A landscape with many valleys, sampled at points; each row gives a point and its height.
From any point a ball rolls to the lowest of the 4 points nearest to it. It stops when none of these is lower. Distance is the straight distance between rows; heights are no part of it.
Zaket: [181 128 137  92 187 154 107 140 119]  height 4.16
kidil: [134 135 144  77 140 100  74 117 101]  height 4.39
kuze: [189 126 134  98 214 166  90 129 109]  height 4.77
fupa: [113 118 163  64 152 131  98 186 122]  height 4.49
lom: [144 125 148  71 149 126 103 146 124]  height 3.70
lig: [145 146 126 114 140 114  93  83  96]  height 2.15
pom: [107  66 161 166 141  86 189 144 150]  height 4.51
tigev: [137 147 141  94 127 115 103 111 112]  height 3.15
kufut: [108  86 163 125 121 110 145 160 160]  height 2.28
tebi: [189 138 125 115 166 148 115 117 120]  height 3.28
dupo: [135 147 110 133 141 115  83  66  96]  height 1.59
met: [ 83  89 166 139 106  91 152 151 151]  height 1.49
fuzuv: [154 120 129 121 157 122  49  72 103]  height 2.56
Biv: [169 133 133 122 158 127  85  81 105]  height 3.41
meve: [156 154  65 167 131 173 150  99 111]  height 3.23
Rep: [135 145 135 127 115 138 146 121 146]  height 3.20
dume: [ 70 137 147 106  62  76 102 174 109]  height 3.38
pifut: [ 56 103  94 188 120 115 174 135 158]  height 1.42
Gom: [122 167  76 144 128 141 133  92 117]  height 6.73
rige: [175 131 110 175 112 178 171 128 142]  height 3.04
riro: [160 117 144  87 195 136  59 120 102]  height 6.68
Goke: [ 84 124 156  90  84  76 101 177 117]  height 3.91
Peno: [ 83  86 143 167 121  91 173 139 156]  height 3.02
felor: [193 148  97 153 137 163 139 100 111]  height 1.39
Pibap: [147 159  79 162 142 142 102  71  96]  height 5.81
Pigel: [124 160  78 165 118 160 156 116 138]  height 3.39
dedu: [145 142 140  95 138 121 117 127 124]  height 3.07
zov: [ 89 123 154 108  93 105 124 142 135]  height 0.84
zasu: [123 139 142  77 121  93  92 129  96]  height 3.60
sofeb: [182 142 108 152 151 144  98  77 101]  height 1.34
sulal: [157  97 143 159 125 150 162 149 169]  height 4.32
sabe: [ 90 159  68 151 115 144 148 120 147]  height 1.69
fori: [182 111 129 162 120 173 170 141 149]  height 3.46
Fid: [ 66 130  79 170 113 131 161 132 163]  height 1.02
Zarub: [124 134 146  89 123 114 113 133 121]  height 2.53
ruk: [ 42 116  80 167 110 111 163 133 161]  height 1.44
falir: [ 96  92 169 110 111  94 130 170 146]  height 3.01
Tipo: [201 138  92 162 122 186 163 113 107]  height 1.89
nelam: [123 124 110 190 117 154 179 132 155]  height 1.45
Temad: [143 128 146  69 154 113  88 131 108]  height 4.18
Suku: [168 128 146 101 155 148 128 141 144]  height 3.40
dem: [ 49 122 112 145  93 104 144 143 139]  height 5.07
Ramot: [129  88 141 187 132 124 178 141 163]  height 4.86
mok: [108 123 149 131 111 120 147 136 156]  height 2.44
kosi: [109 107 168  90 124 119 119 170 146]  height 3.69
Somev: [113 107 136 175 114 130 175 131 163]  height 2.92
bugef: [ 61 136 120 123  87 111 132 136 135]  height 4.03
vos: [107 120 160  70 106  94  98 178 118]  height 4.36
riter: [173 141 132 128 137 149 146 130 143]  height 3.03
Zegig: [105 139 144  79  94  96 106 143 116]  height 3.51
bise: [ 94 155 128  94  91  93  99 124  91]  height 4.60
daka: [112 154 127  93 113  86  75 101  77]  height 5.54
torat: [110 164 114 113 117 121 123 103 112]  height 4.33
gisuk: [ 66 149 110 112  84 106 118 129 122]  height 3.43
bepod: [ 66 103 136 153 102 100 153 137 148]  height 4.04
peva: [160 126 148  84 202 147  81 143 100]  height 5.88
rufu: [178 143  62 178 125 185 153  96  88]  height 2.39
Denef: [ 86 126 128 158 103 130 159 128 154]  height 4.15
fena: [215 116 114 152 134 188 160 135 133]  height 2.34
veve: [ 98  87 176  94 129 104 115 193 146]  height 3.72
Dama: [152 163 101 149 133 146 142 100 118]  height 3.85
Bef: [114  91 159 156 121 111 166 144 164]  height 1.38
Kida: [ 67 129 144 115  77  95 121 144 128]  height 2.08
Makaz: [163 145 107 160 123 163 163 118 130]  height 2.31
ded: [110 150 116 162 113 143 157 121 149]  height 4.19
pir: [ 88 107 134 172 110 120 170 133 157]  height 3.33
ked: [ 96 100 152 147 109 113 159 144 154]  height 2.17
tek: [ 81 151 111 142 103 132 147 121 140]  height 4.63
Nor: [155 153 130 114 140 124 113 100 107]  height 3.64
suso: [175 156  88 168 145 157 116  81  98]  height 4.02
movip: [105 134 154 109 108 109 127 139 140]  height 1.64
voret: [209 121 126 117 182 169 119 136 113]  height 3.14
kegi: [132 122 157  75 155 125 112 162 131]  height 4.05
lam: [176 114 141 105 191 137  47  94 106]  height 4.67
Sirud: [215 121 119 130 158 172 130 122 116]  height 2.80

For each start below, name the point where the ball stops.
riter: felor
tek: Fid
fena: felor
tebi: felor
lam: dupo
dem: Fid
Pigel: Fid
Denef: Bef
veve: Bef
bepod: Bef
tigev: zov
kuze: felor
Nor: dupo

Two balls start at each pair of points below. Name the first point that both come to, or write never.
rige and Suku: felor
zasu and gisuk: zov
fori and dedu: never
